A landscape with many valleys, sampled at points; each row gives a point and its height.
A ball rolls from a point to the lowest of its 2 nearest points, and stops where none of them is lower. Distance is the straight distance between rows; heights are no part of it.
Z850 h=2.31: [ 15   9  44 -18  26 -31  -5   7  29   3 -12  17 -35  23 -15  24   5  53
  -6   6   9  -4 -11   7 -21 -12 -46 -34   0   1  24  -8   0  10  21  27
   3   7]
Z199 h=4.81: [ 27 -23  21  19  33  -5   9  22   8   2 -34 -19  -9  22 -35  -2  -4   1
   0 -18  40  -3  -7 -11 -14 -28 -47 -29 -19 -33 -15 -15  -8  -2  41  26
   6   6]
Z996 h=5.24: [ 12  15 -43  26  -3  38 -22  21  21 -47 -44  26  39 -22 -22 -25 -14 -27
  -6  14 -26  -3  15 -14   3  27  25  -3  10 -30   2  -3  16  11 -32 -15
  11  -8]
Z407 h=3.35: [ 38  -9 -10  -5  38  47 -11  15  56 -20  10  10 -18 -20 -11   9  17  49
  -7  -5  14 -17  -5   5   0 -30 -19  21  32 -37 -11 -46   0   8   1  16
  21  45]
Z437 h=4.80: [-34  32   4  -6 -12   7 -12 -12 -20   6   6 -45  27   7  32  -9   3  -1
  49 -26  29  11  23  24   4  13   3  29 -27 -10 -42 -15  -8  14  12   3
  14  -4]
Z486 h=6.51: [-18   8  30   8  16  -7   6  15  37   4  20  11 -10  18   7  11  37  -6
   0  20  12 -14  -9 -31 -21 -54  32 -67 -37  23  -3   3 -29  18 -20 -14
 -48  21]
Z471 h=5.32: [-19 -35  23 -21 -36 -28 -23 -19   9 -22 -11  -1 -20  -3   8  23  -7 -54
  37  11  -4  18  12   6 -11  12  -5  20 -13 -13  -6  23 -29 -39  -4 -11
  21  24]
Z763 h=4.53: [ 31 -40 -31  30  25  13  -3 -12  19 -37 -12  26  -4 -62  13  -1  -4  -1
 -36  -2 -37   3 -25 -32   2  -7  11   2   5  23   2  -9   8  41 -13 -28
 -18 -10]
Z671 h=4.46: [-43  11  -4 -22  34   8 -34 -15 -15  42  15 -46  17 -23  12 -30 -19  -7
  22  -5  25  27  18  15  -7   6 -26  18 -19 -15 -36 -20  12  -5   6  19
  18  -5]
Z455 h=5.93: [ -3  -4  31  11 -13  44  36  14 -45  11 -18 -18  16  28  18  49  17 -38
  -2 -17   3 -12  17  32   7  14  34   8  16   4 -17 -14 -31 -24  35 -18
  22  37]
Z890 h=3.62: [-10  -4  -2   7   2  13  15  19 -13  17 -26 -25  25  36  10   1 -21 -29
  31 -22  29   7  24  -5  37 -16 -15  24  15 -20 -15  22   4 -40  33  -9
  18   3]
Z688 h=6.27: [-14   5  35  21 -19  -2  -5  16   6  22  24  -3 -17  -9  13 -18  23  -3
   0   4  30 -13  12 -33 -13 -24  53 -27 -28  13 -43   9  -3   4 -32 -11
 -38  26]
Z341 h=5.40: [ 20 -20  13  -4  11  29   1   6  17  12  -1 -18   2  -9  -8  17   2  -2
 -22  -2   0 -28   5  -7 -26  25 -16   3 -18  -8 -34 -16   3 -31  32 -15
  16  47]
Z61 h=2.65: [ 47   3   5  29  23  10 -15  27  18  -2  13  33 -15 -26 -21  12   0  56
   1  -4  12  -6 -20  13 -11 -14  -7  21  25 -35  -1 -14   5  13  -9  42
  -4  12]
Z829 h=3.97: [-11 -21  -5   3 -37  37   8   6 -15  -8 -20 -28  20  39   3   8   1 -58
 -37  -8 -29 -31   6   9  17  24  33 -22  10  -6  17  17  -8 -35  12 -41
 -28   0]
Z75 h=6.84: [ -9  -8 -20 -24  -8  11   7 -17  47 -14  12  43   7 -18   4  -4  29  23
  -7  22 -20  -5 -22 -18 -22 -13 -26 -38 -21   3  47  12  -3  -4 -52 -47
 -32  21]
Z624 h=2.80: [-24 -21  24 -17 -20 -41  -5  -4 -66  -1  17   3 -12   9   4  11  -7 -47
 -21  19  -7  17  18  32  20  32  68  12  33  20 -21  -4 -25  -4   0  24
  -2  20]
Z35 h=4.58: [  6  17  -2 -27  35  18 -20  19  12  15  27 -11 -14   8  27  -2  25  49
  -6  14  39  14  34   0  24 -34  -4  25  40  -1 -37 -49   6  55  24  27
  13   9]
Z871 h=4.03: [ -9  13 -18 -15  34  10 -14 -19  -6  36 -16 -25  32  15   2  -9 -45 -31
  13   8   7  18  24  12   1  29  -9  25  26 -10 -26 -46   1  13  -1  23
  39   1]
Z743 h=3.99: [ -6  41  -6 -20  21   2   8 -38  -4  24  26 -19  14  38 -11  -3 -22   5
  -7 -10 -19 -10 -25 -15  -8  38 -27 -31 -12   6  50  -8  12  18 -23  17
  12 -16]
Z669 h=4.26: [ 17 -10 -22  -6   4 -16   3 -19 -14  22  21  10  -4   5 -11   4 -26  -3
 -33 -16 -38  15 -29 -21  -6  34 -39 -21  10  29  53   4  29   7  -9  13
  23 -38]
Z240 h=2.96: [ 32  25  -8  11  34  16  30  14  17 -12  22   6   4 -33  -6 -18  -7  15
  14   4  19 -12 -31 -30   1 -40 -12   7 -10 -29  12  29  33  -9 -61  16
 -16  16]
Z631 h=4.54: [  1   9  -2  23   1 -16 -18  26   1 -19 -25  26   4 -15  19  -3  15 -33
  12  21 -14  -7   7 -10   3 -48  47 -20 -11   9  -6  22  -1  41 -15 -35
 -60 -31]
Z583 h=1.86: [ -8  37 -10   0  -9 -36  -5 -42  17 -14 -15  -2  22  12  41  24 -17 -27
  47  -3 -10   6   9  15  -1   1  31  10 -19   2  -6  -5 -38  42  -3   2
   8   4]
Z118 h=1.64: [-34 -22   0  -3 -55  20 -28  -2 -20  -9   2   0   9  -1 -26 -25  28  17
 -12  -1 -46 -11  15  12 -17  18 -11 -25 -26   7   7  24 -13 -39  29 -34
 -18  -5]
Z409 h=4.45: [ -2  13  -9 -28  40 -10  21   4  29  29  26  -7  11  27  22  13 -22 -13
   1  23  35   7  -1 -30  23   2  34   7  40  11  -7 -30   7  35 -18  26
   5  21]
Z350 h=3.59: [-45 -16   2 -13  17  12  -1  -4  10  20 -24  -8  -4  39  32  -8  10  -5
 -12  14  19 -14  42 -16  28 -33  -4  -7 -11   8  -7 -27  -6   8  27 -26
   8 -23]
Z166 h=1.74: [ 15   9  24 -47  33 -30   1  -8  21  -1   4 -13 -14  11  12  27  15  22
  -5  14  -2   4  13   9  -3 -22  -9  -7  21  -4  32 -11  10  20  17  -4
  27   4]
Z98 h=5.85: [-39  17 -15  -5  19   8 -71   9 -16   3 -15  12  34 -12  -8 -15 -17   4
  21  18 -23  17  12  26  -6  25 -11  37  -4 -27  -6  -9 -13 -11  -9   4
  28 -31]
Z361 h=2.38: [ -7  -8  16 -22  -9 -49  -3   7  42 -14   5  23  -8  22  10  36  26  -8
  15   6  13  19  16   6  -4 -11  22   3  15  19  13 -11 -21  27   7   1
  14  19]
Z179 h=5.75: [ 10 -14  49  -5   9  11  14  37 -39  16   2 -20 -14  22  20  46   1 -26
   0   1  23   9  25  34  21   4  30  19  31   1 -73 -21 -14   9  42  10
  25  26]
Z588 h=4.25: [ 64  -6  -1  21 -12 -38  59  -3  24  -9  29  13 -21 -11  -1   3  -1  20
 -13 -17  18  11 -25  -6  11 -32 -26  33  -5  13   7  31  23   6  23  28
   3   8]
Z377 h=5.13: [ 26 -13  37   1  11  16  -1   8  18  32 -12 -31 -12  19 -33  17 -11 -19
   6 -28  40 -17  -6 -18 -24  24 -27 -15 -15   6 -32 -37 -15 -16  30  18
   2  21]
Z363 h=2.19: [-61  -5 -20  -1 -23  38 -33 -21   6 -19 -27   7  29  11 -11 -34  28   6
 -10  16 -25 -16  20  -4 -13  -1  11 -18 -34 -23  19  13 -17 -12 -12 -40
   1  18]
Z117 h=5.50: [-42 -10  18 -39   3  -5 -40  13  16  16  17  45 -25  31  -3 -13  32  31
  -2  11 -16  22   8  17  -1  -7 -11  -3  25  26  25 -10  -6 -18  15  13
  -9 -13]
Z915 h=3.45: [-56  16 -18   0  13 -16 -33 -12 -16   7  -7  -6  13   9  25 -18 -35 -47
  24  14   9  10   7   5   4  -9  33 -12  -5  -6  -2 -13 -23  -1 -28  21
  -8   6]
Z984 h=4.75: [ -8  16  12  14 -12   4  10  12 -46  -6  -9  -7  15 -12  24  26 -15 -28
  41  -3 -20  -7  29  39  35  18  47  41  19 -27 -11  11   5 -46   7 -21
  12  11]
Z149 h=5.70: [-43 -23   5 -28 -62 -47 -19  -7  35  -5   6  34  -4  32 -18  -7   8 -26
  27   3  15  24   8  -9  -5 -19  -1 -27 -31   9  43  32 -34 -34 -13 -16
 -11 -15]
Z744 h=5.15: [ 32 -34  19  32  41   9  -1  35  -8   6 -11 -19 -22  -1 -14   9  19  -5
 -19 -15  30  -9   7   2  -5 -17 -12 -13  15 -11 -55 -29   0  29  49  20
 -11  10]
Z955 h=2.17: [-27  13 -23 -25 -47   1   3 -18 -11  11  32  -9  14  34  33   0  -3  16
 -17  10 -14  14  28   1  15  35  28  13  18  43  14  -9   6  20 -20   2
  21 -29]
Z754 h=4.41: [ 29  15  -6  49   5   9  -5  30  10  -5 -38   9  -5  -3 -40  -8  -2  43
  13 -34  28  -1   1  -1 -13 -26 -34   5 -28 -38 -27 -24 -12  21  46  19
   2 -17]
Z521 h=4.62: [ 44  -7 -24  17 -22  -2  48 -23  37 -16  -6 -10 -17   6  11  10  15  26
 -17 -18  16 -11   0   4  28 -48 -20  39  12  -4  -3   0  -5  13  42  -4
  23   3]
Z647 h=4.48: [ 20 -34  -1  26 -44 -56  -2  14  39 -15 -13  33 -21  -7 -18 -18   0 -30
   6  -8 -13  23 -20 -26 -16  17   0 -11 -19  12  -8  21 -13  -4   1  -6
 -18 -28]
Z783 h=2.59: [-24  28  13   1   6  27  -3   0 -22   1  22 -23   4 -40  13 -21  17  24
   1   5  -8 -20   5  19 -17  28  30   8  -1   6  -1  16  15 -17 -27   1
   4  25]
Z684 h=2.89: [ -6  11  -5  -2 -17 -44  24 -50 -55  -7 -27 -16  -7  -6   5  17 -12 -33
  11 -22 -24 -17 -25  23 -21  25  -6 -31 -38   7  22  29 -14   5  -6 -10
 -25 -10]
Z16 h=4.87: [ 38 -15 -31  39  -2  23 -19  15  25 -57 -46  36   2 -53 -14 -14  11  -5
 -10  14 -28 -17   6   5 -12 -13  10  -9   3 -14  -4   6   5  28   4 -23
 -16   0]
Z884 h=7.00: [ 19  -3 -48   2  23  24   9  -5  51 -28  -8  49   1 -23 -30  18   3  30
 -14  17 -18   5 -42  -2  -7 -14 -60 -20  -4 -27  33  20  -9 -15 -43  -8
 -22   8]
Z717 h=2.76: [-13  17 -21 -36  18  20 -21  -9 -18   5  -7 -16  21   6  10 -10  -2  50
   1   3 -20  16  19   0  13  -2 -42  22  18  -7  25  -7  36   0   4  -4
  47 -35]
Z348 h=6.69: [-10  -7  10 -33  29  -4  -2  -3  48  13  17  20 -17   6  -9  12  15  -5
  -2  28  -6   3  -4 -20 -17 -31 -14 -45 -11  -2  20  -8 -17 -15 -24 -17
 -28  30]
Z196 h=4.22: [ 32 -29 -18  10   5  -3   1  24 -11 -35 -34  18  -3 -39  13  16   1 -35
   3  10 -24 -13  -1 -10  15 -33  26  -4  -1  -7  17  35  27   4 -21 -43
 -63 -34]
Z737 h=3.10: [-16  13  17  -6 -16  -3  22 -16 -27   8  56   2 -33 -38  17 -13  26  27
 -26   1  -1 -33 -16  -4 -23  18  45  -2  -9  30 -19  13   1   3 -42 -11
 -19  45]
Z735 h=5.06: [ 16 -31  -7   8 -37  -9   2   6  29  -6  31  56 -25  -5 -11 -10  25  32
 -24  -4 -42  13 -32 -20 -24   9  -6 -42   4  36  39   7   3  -5 -18  -3
 -55 -11]
Z652 h=2.06: [-28  15   6   3  23  -4 -41  -4 -50   6   9  -3  -2 -22 -20  -7 -20  -9
  18   7 -29 -13   6  39  -9  25   5 -11  -6 -12   8  10   3  -2 -26  12
   6   3]
Z634 h=2.78: [-37  -1   0   5 -49  55 -15   5  26 -16 -39  -7  37  25 -16 -22  34   5
   7   4  15 -16  10 -15 -16   8   0 -38 -34  -3   6 -17 -10  -7  16 -20
  33   9]
Z921 h=5.10: [ 25 -28 -13  -1 -16  28 -37  52 -42 -14 -16  22   0  -1 -30  -6 -12 -23
  -5   4 -27  -2  14   3  13   3 -17  20  13 -30  12  24  16 -39   2 -18
  25 -26]
Z144 h=2.83: [ 21 -19  19  -3  11   1  22 -13  17  11  -6  11 -28  -4 -16  22  23  59
   2 -26  28   2 -24  15 -13 -27 -72 -24 -33   8  -3 -24 -12 -20  35  30
 -12  28]
Z990 h=4.57: [ 42  12  -9  18 -10  22  23  26  11 -31 -22 -12   8  -6   0  -4  22  22
 -14 -23  14 -13  20  11  17  -6   5  33  12   5 -24 -21  21  35  37   2
   1   0]
Z190 h=4.17: [ 47 -27 -26  32 -25 -32  30   4  20 -19   0  23 -19 -50 -10   2  -7 -21
  -7 -16  -8  20 -32 -25 -15   8 -21 -11  -7  14  27  21  19  -2 -14  -8
 -30 -11]
Z757 h=5.11: [-38  19  12 -16 -36 -13  -6 -12  -4  21   5 -24  16  56  24  -2  -9 -16
  26 -16  29  16  38  18   3 -11  14  -1 -26  21 -23 -21 -32  21  37 -18
  10 -35]
Z274 h=2.25: [-16  17 -10 -40  29  36  17 -23 -13 -11  17  -7  15   0  41   7  -1  44
 -17  12 -15 -19  15  -9  26  -3  -2   9  25   0  33 -18  22  15   5 -26
  24  -5]
Z564 h=3.51: [ 49   1  24  19  32 -13  25  16   3 -24  11  -2 -16 -51 -11  19 -17 -32
   5  -7  16 -12 -41 -15  -4   3   6  10   3  -1  14  25  31 -16 -47   2
 -24  17]
Z3 h=4.76: [ 14 -24  13  -3 -12  -7 -20  45  -8  -6 -13  13 -19  11   6 -11   4 -22
   3  18 -10  -4  30   3  28 -23   9  22  25  -6 -31  31  12 -33  -4 -16
   0   4]
Z898 h=4.82: [ 37   6   3  -2  18  -2  29  -4  -2  14  55 -12 -23 -24  -5  -2 -14  -4
 -54  11 -13  -7 -29 -22  -8  22  -2  -9   3  37  13  21  29 -18 -27  -4
  -3  15]
Z430 h=5.28: [ 16 -35  -2 -31 -14 -21   0   6   2   6  22  31 -23   1  -7  -1  18  49
 -21  -5 -33  21 -13   5   7  10 -24 -18  24  29  16  11   5 -16   7  13
  -9  -9]
Z386 h=4.01: [-14  31   4 -17   7 -13 -11   4  -5  13  13   8  -3  30 -14  15  24   3
  21  22  -9  -3 -16   7  -2 -30  -7 -31 -10 -15  67  35  16  -5 -53  -3
 -16 -33]
Z81 h=5.41: [-39 -22  16  -4 -69 -11  -5 -11  20  25  18 -10   7  48  -7  -5  16 -24
  24 -13  25  -1  32  -3   0  -7  -2 -11  -4   5   3   7 -25 -16   8 -26
   9 -19]
Z700 h=3.76: [ 16  -6 -26  22  25  44 -30  27 -40 -16 -46  -4  22 -47 -38 -21 -18  50
   1 -28  -8   7 -13  -2 -16   8 -41  10 -11 -34 -18  -3  16  -7  16  16
  21 -32]
Z382 h=3.91: [-21 -17  -5 -26   6 -31   2 -55   0  11  24 -22   2 -46   5 -14 -20 -30
 -25  -7  -5  15 -13  11 -18  62   7  12  -7  33 -10 -32 -34   1  12   3
  27  19]
Z597 h=5.05: [-19  13   0   2 -35 -18 -17  -3 -39 -25  -6 -10  -6  -6   5   2  -3 -37
  41 -13  -7  -6  29  36 -13  23  23  39 -17 -17 -23  26 -25 -29  -9 -29
   4  -2]
Z219 h=4.47: [-11  20 -36  -5  64  28  32 -19  45   0  15 -18  -3  11  28 -11 -22   5
 -14  31  23  -5   0 -27  29 -34   3   8  13   5  -5 -25  -4  22 -32  -1
  11   4]
Z587 h=3.92: [ 11  10 -32  47 -35  21  18  17  12 -30 -62  11  25   6 -33 -16  13  38
 -14 -28  13 -19  14   6  -5 -49 -44 -13 -31 -30  -4  24   6  10  44  -4
   4 -21]
Z280 h=3.54: [-12  -3   6 -27  -4 -17  14 -35 -15  15  50  -8 -23 -64  18  12   8   8
 -25   7  -9 -11 -25   3 -13  57   3   8 -18  36 -11  -2 -23 -17 -14  -9
   5  42]
Z979 h=2.13: [-16   1 -13 -10 -32 -18 -18  -8 -48  39  40  -9   0  33  -6   4 -20 -32
 -25  13 -22  10   5   6  26  58  51   9  53  33   3   0   2   9 -20  40
 -12   8]
Z791 h=4.52: [ 46 -13  -4  13  16 -23   5  21 -27  10  28  16 -14  -8  -7   5 -19   3
 -55  -9  -6  14 -44 -24  16   7 -13 -12  38  30  19   8  29  15 -17  26
   1 -20]
Z742 h=3.01: [ 18 -17  17 -25 -36   5  22   5  43  -3  -9   9   7  14   0  47  20 -30
   7  -4  12   2   8  -5   6  14  12  38   4  -4  -5 -26 -18 -15   4 -11
  32  26]
Z643 h=1.16: [-25  39   5  -9  -2 -21 -33 -12  -4 -30   4  26  24 -26  16  21  12  -7
  48   3 -21   0   2  31 -30  14  38  37   2   0   8 -15 -20  42 -38   8
   5   3]
Z270 h=4.40: [  7  -7  -3  -7 -12  21  19  21  -3 -21 -21   2   8  -8  19  14  -5 -58
   7   4  -9  -6  27   4  38   1  29  25  24 -21 -15  15  11 -36   1 -47
  -9  20]
Z373 h=4.02: [ 23   4 -18  -2  20 -16  30 -20  26 -10 -38 -18  12  25   3  18 -39  12
  31  -4  18  15   4  -3  28 -48 -52  34  -4 -37  -2  27  11  -1  21  -6
  34 -24]
Z416 h=5.72: [ 15   5  27  12  -8  -2  56  18 -10  17   4 -27 -12   8  22  13  19  16
  10 -18  31 -15  -2  -9  13 -21   9   3 -31  26 -32  22  27 -10  21 -19
 -10  21]
Z803 h=1.78: [-30   0  15 -20 -14   3 -44  -4   3 -15  12  36   3  -7 -20  22  23  28
  22  11 -30   6   3  35 -39  34   7  22  13  17   3 -30 -26  28 -14  29
  10  -9]
Z354 h=4.79: [ 11 -21  -4  19 -30 -46 -10   2  35   4   1  64  -7  -6  -7 -13   8  31
  10 -11 -27  42 -31 -18 -24  19   4 -22  -8  30  19  -3 -14  26  -2  22
 -31 -63]
Z504 h=1.10: [-32 -16 -19 -23 -12   7 -20  -9 -32  24  30   3 -19 -33 -16 -38   3   2
 -33   9 -31 -16  -1   4  -8  26  -6 -11 -25  18  10  13  -5 -31  -7 -34
  -2   8]
Z300 h=5.71: [-44  -3  13 -26 -36 -36 -42   0 -16  18  21  35 -24  35 -13 -15  15  -9
   5  11 -15  12  -2  10  -8  -2  -5 -41  -1   6  47  35 -14 -34   4   0
 -20 -17]
Z148 h=3.55: [ 29   8 -23  43  -2 -10  35   8  26 -22  19  32 -18 -21  -1 -13  10  16
  16 -19  14  19 -39 -27  21 -65  -1  -3 -14 -25  24  56  25  13 -50  14
 -27 -10]
Z636 h=4.19: [ 45   5 -21  41  -6  18 -17  27 -13 -27 -27   2  17 -33 -22 -13  -8  19
  -8 -24 -26   0   0   6   4   1  -9  40  18 -25 -24  -5  16   3  41  -4
  13 -24]
Z569 h=3.37: [ -3  16  -8  25 -25  44   5  16  20 -20 -24 -17  32  23  -4 -22  40  41
 -16  -9  25 -24  16 -14   4 -24 -15 -40 -23 -11   1  -8  17  18  30  -7
   7  -9]
Z589 h=3.34: [ -6  21  23   5 -20 -77  -3 -23 -37  -6 -16  -6  -1   6 -18   1 -37 -27
   8 -16   7   3 -38  11 -33   9   9 -45 -15 -10  16  47  14   2  -5  26
  -7 -36]
Z837 h=5.30: [-17  20  19 -40   8 -50 -32 -10  15 -12  14  17  -4 -36  14  22  18  48
  47  18  12  35  13  26 -15 -21  -6  35   8   9   5 -10  -8  23   0  25
  32   2]
Z936 h=4.98: [ 11  15   7 -27  15 -27 -21 -12  40 -14   7  10  -3  -7  24  16  21  28
  28  10   6  18  26  24   0 -16  -7  44  20   1 -36 -41   1  62  37  31
  15  -5]
Z576 h=1.76: [-49  -1  -9 -15 -16  20 -22 -24 -12  25  50 -12 -12 -19 -11 -46   8  13
 -27   1  12 -11   4  -7  -8  57  11   3 -10  11 -42 -19 -21 -28  -3  -3
  -9  19]
Z907 h=2.54: [ -6   6  -7  43  10 -11 -16   5 -75  18 -13 -14   1 -17  -4 -24 -37 -40
  10  -7 -34 -17  -7  11  -4  16  24  -5   1  -3 -16  16  18 -27  -7  -2
 -16 -13]
Z24 h=2.44: [-15  21  -5 -24  -8 -29   3 -65 -22 -18 -13 -10  -9  19   7  23   3 -19
  18   1  -3 -11  -6   6  -2  12  51 -21 -11  16  24   1 -37  25 -19  -1
 -22  -6]
Z846 h=5.46: [ 31 -28  36   3  17  -9  19  23   8  -1  -2  -3 -17  11  -5  36   9  -7
   8 -11  23  11  16  15   1  -2   3  27  21  -3 -33 -40  -9  21  58  30
  26  19]
Z840 h=5.39: [ -7 -10 -19  16 -45  12 -54  21  -3 -15 -23  34   2  -3 -40   4 -23 -16
  21   3 -33   9   5  -2 -19  45  -3  22   3 -38  22  27 -20 -17 -11 -21
  16 -35]
Z22 h=3.19: [-18 -16  10 -21  -5  19   7  -1 -27  24 -16 -33  16  74  30   9  -4  -2
 -32  10  -6   2  31 -10  27  -3  -1 -19   7  35  -3 -29   6  32  42 -31
  13 -33]
Z143 h=3.28: [-19  26  -3  13   5  26  -7 -33 -57  11 -15 -26   7  25  -6   2 -19 -14
 -18   5 -28 -33   2  18 -23  29  -8 -64 -27   5  27   4  -7  -4   4  -6
  -5  -7]
Z999 h=2.39: [ 20   7  20  -5  18   5 -28  24  17  -6 -16  28   2  -7 -22  35   6  36
  37  -9   1   3   6  11 -31  38   1  17   2 -21   5 -16  -2   7   3  28
  23   2]
Z191 h=3.82: [ 34  18  22  14   8 -19  52 -13  11   0  25   7 -23 -20 -30 -25   6  61
  19 -21  39   8 -34 -15  11 -33 -41   5 -15   4  -9  33  32 -16   8  56
   0  12]
Z21 h=5.59: [ -4  17 -36  10  22  31 -55  23 -17  -5 -43   6  39 -11 -17 -12 -40  -8
 -15  27 -12  -6   1  -2   8  -1  -8  23  17 -31  14  -9  12   0 -32   3
  19 -34]
Z257 h=4.23: [  3   7   2   4 -32 -35   1  26 -37  11  29  -9 -17  15  -8 -10 -13 -45
 -15  10   6  10 -20 -10   6   5  53 -33  19  23  12  31  25  18 -51   9
 -56 -27]
Z236 h=2.23: [ 10  25   2  34   7  41  32  12  24  -2  15   6  13 -10 -19  -9  29  32
 -15  -3  18 -17 -17 -29 -14 -26  -5 -34 -28 -21 -13   8  27  -6 -32   8
 -22  29]
Z987 h=4.00: [  6 -13 -16  -5  15  40 -11  10  56 -14   5   5  -3  -2  10 -21  36  38
 -17  10  58 -11  19   5  17 -37  11  23  23 -14 -30 -48  -8  29   6  15
  -2  35]
Z372 h=4.24: [  4 -12  -8  22  30 -14   1  -1  13 -17 -19   4  19 -32  16  13 -19 -30
  -6  12 -25   6  -7 -11   1   2  18  -3   0  17 -14 -16  14  20 -16  -6
  -8   6]
Z73 h=4.07: [ 34  11 -16  18   5 -26  21  23  -4  -9 -36  -3  -7  39   4   1 -38 -30
  19  -9  18   8  26  -5  51 -44 -10  44  10 -26   7  27   3  -6  35  13
  20 -21]
Z128 h=4.61: [ -7  -8   5  -9  -4 -18 -10  12  -8  -4  -3  -1   1  20 -13   5   7 -67
   0  28 -16  -2  11   7  12  -1  60 -24  24  19  15  15 -12  38 -14 -13
 -63 -11]
Z664 h=3.94: [-45  27  -3 -11  22  -8  -6   0   6  28  -3   9  21  16  36  -9 -31 -34
  29  35   0   5  19 -10  20   1  50  17  29  -9 -11 -33  -9  48 -34  26
   1   8]
Z169 h=3.63: [-25  31   2 -17   2   7   4 -17 -17  24 -15 -14   1  35   4  22   7  12
  -4  16 -12 -40  -3   0  -5  -8 -15 -25 -18  -2  49   9  15 -18  -5  -8
  19 -12]
Z825 h=4.05: [ -4 -11 -14  -5  58  14  15 -22  35   4 -38 -14  14  19  23   0 -15 -12
 -10  23  27   4   7 -22  11 -37 -14 -12  10 -17   2 -34 -12  31  14 -19
  19   1]
Z97 h=1.33: [-12   5 -19  -9 -42   9  -8  -2 -38  24  36 -25  12  -8   9 -29 -17 -12
 -19   8 -24   4   2  18  27  64  44  45  19  30 -17 -19  -8  -7 -31  15
  19  -9]
Z646 h=7.16: [ 21 -14  -9  -3  38   6  -6  20  25 -11 -14  45 -26  -2 -19  15   5  44
   7  -8  -8   3 -32  19 -15 -32 -34 -17  17 -32  64  32 -13   7 -22  28
 -21 -12]
Z554 h=3.58: [ -8  41  -1   5  28  36  14 -13 -14  16  11 -34  42  12  11   0 -37  -5
  21 -16  17 -10   8  23  -5  23 -13  21  18 -16  -8 -22   8 -32  -8  23
  15  16]
Z747 h=3.00: [-25  16 -11  15  34 -29 -15 -32 -51  22 -32 -22   9  -5   3  -9 -37 -76
  18  11 -14  -5 -20  -1  -2  16  20 -39  -2  -7  -3   7 -13  -5 -19  17
 -24  -1]
Z781 h=3.56: [ 12  -2   3 -14 -11  -2  34 -17  58   2 -11 -11  14  37  12  43  -2   7
  29 -16  26  22  17  -4   8 -17 -40  37 -10  -4  15 -12 -16   0  16 -21
  39  -6]
Z992 h=3.27: [ 12 -17 -33  -3  20  50 -30   8 -16  -2 -17 -12   4  -8 -18 -41 -10  44
  -5 -16   2  13   4   2  13  -3 -66  27  15 -39  20  -5  26   6  37  17
  24 -25]
Z695 h=5.45: [ 23  17  22  12  23  11  44  19   8  -7  32 -20 -21  -8  26  -2   4  40
   4  -2  27 -13  -3 -11  36 -31  -4  55  10  18 -24  34  30  -9   6   8
   0  17]
Z582 h=3.80: [  4   7  35  23  -7 -38   4  16 -36   5   6  21 -22   5 -23 -29 -10 -25
  -8   9   3  19 -19 -10 -16 -15  13 -51  -7  -4  -3  33  16   2 -18  19
 -33 -28]
Z222 h=5.14: [ 28  -2  38 -14  19   0  47   6  -2   7  44  -2 -39 -34  20   5   9  38
 -34   9   6   6 -12 -20  -7   4   4  31  13  32 -14   1  18  -9   4  -6
  -1  37]
Z302 h=2.92: [ 26  -3  -6  16  24  31   2   9  14 -14  16  37  -7 -33  -4 -34  35  64
 -13 -10  -3  -9 -19  -6  -2 -14 -22 -14  10   0  -5  -2  20   7  -8  21
 -27  13]
Z477 h=3.09: [-22  28   0  16 -11  25  16 -21 -27  24 -22 -53  44  35  18 -19 -34 -28
  12 -13  16 -10   0   7  17  14  19  -3  -6  -9  -2  -9  -2 -43  11  -3
   5   5]
Z530 h=5.67: [  9 -27  35   6  -2  42  30  31 -12   3   5 -33  19  10  -5  15  25 -20
  -7  -8  34 -29   6  -2  12   9  -2  10  11   1 -28  -7 -16 -52  25 -18
   8  57]
Z903 h=3.33: [ 30 -12  -2  14  14   7  17 -13   8  26  18  -7 -19 -11 -30 -23  -8  45
  -7 -36  37  25 -35  -6 -10 -10 -67  -7 -17  -9  -1   6  14 -29  27  23
   2 -16]
Z403 h=2.47: [-32  10   3  12 -16  34  20 -16 -19  20  28 -49   6   7  26 -52  -1   9
  -9 -13  17 -12  -4 -13  -1  16   5 -14 -22  11 -29 -14  11 -35  17  -6
  -1   1]
Z369 h=5.56: [-11 -37   2 -47 -45 -26   7 -29  34  -8  18 -10  -5 -10   1   8  -1 -20
  11   0  -7  41  28  -1  -1  25 -28  35 -17  14  -6  -1 -36 -42  25 -38
  30   9]
Z137 h=3.86: [ 23 -16 -17   9  -9  -3   2   4  -5 -26   9  13  -8 -51  -4  21   0 -24
 -11   5 -31  -7 -30  -4   1   0   4  14  -1   2  32  36  22 -23 -44 -25
 -22   9]
Z696 h=3.61: [-20 -12 -12   8   1  30   1 -27   6  10 -39 -29  24  48 -21 -12 -13 -32
 -33  -3 -36 -23  -1   4 -13  34  -1 -25 -19  -6  24  -5 -15 -14   3 -20
   2  -6]
Z206 h=5.98: [ -3   5  37  13   6 -16  42  11 -23  14   9 -36 -26  -3  26   7   7 -16
  -7  -3  27 -10 -11  -8  -4  -8  52  -6  -8  15 -62  11 -14 -11   2   2
 -21  46]
Z89 h=2.74: [-17   0  -7  -6 -20 -29  32 -20 -17  28  20 -13   5  39  25  -9  -3  18
 -31  15  -7  16   4 -24  25   6  -5 -22  15  40  10  -7  22  32  12 -18
   0 -45]
Z393 h=4.21: [ -9 -18   1   6  18 -36 -21 -38  -4  -3   1  -3   3 -43   1  19  -3  -9
   5   3 -26  13 -11  13 -32  43  -5  -3 -15  14  -8 -22   1  24  17  14
  18  -2]

Call two points neighbours if one is among the 2 nearest of the other. Go from one point of each pair to the other, from neighbour to neighbour, staying as low as possible. Name the highest point that can't be avoided.
Z199 and Z270 | Z369
Z97 and Z166 | Z98
Z236 and Z643 | Z302
Z652 and Z97 | Z219
Z504 and Z166 | Z73

Where does a ball stop that starts at each point below?
Z21 | Z652
Z128 | Z643
Z300 | Z236
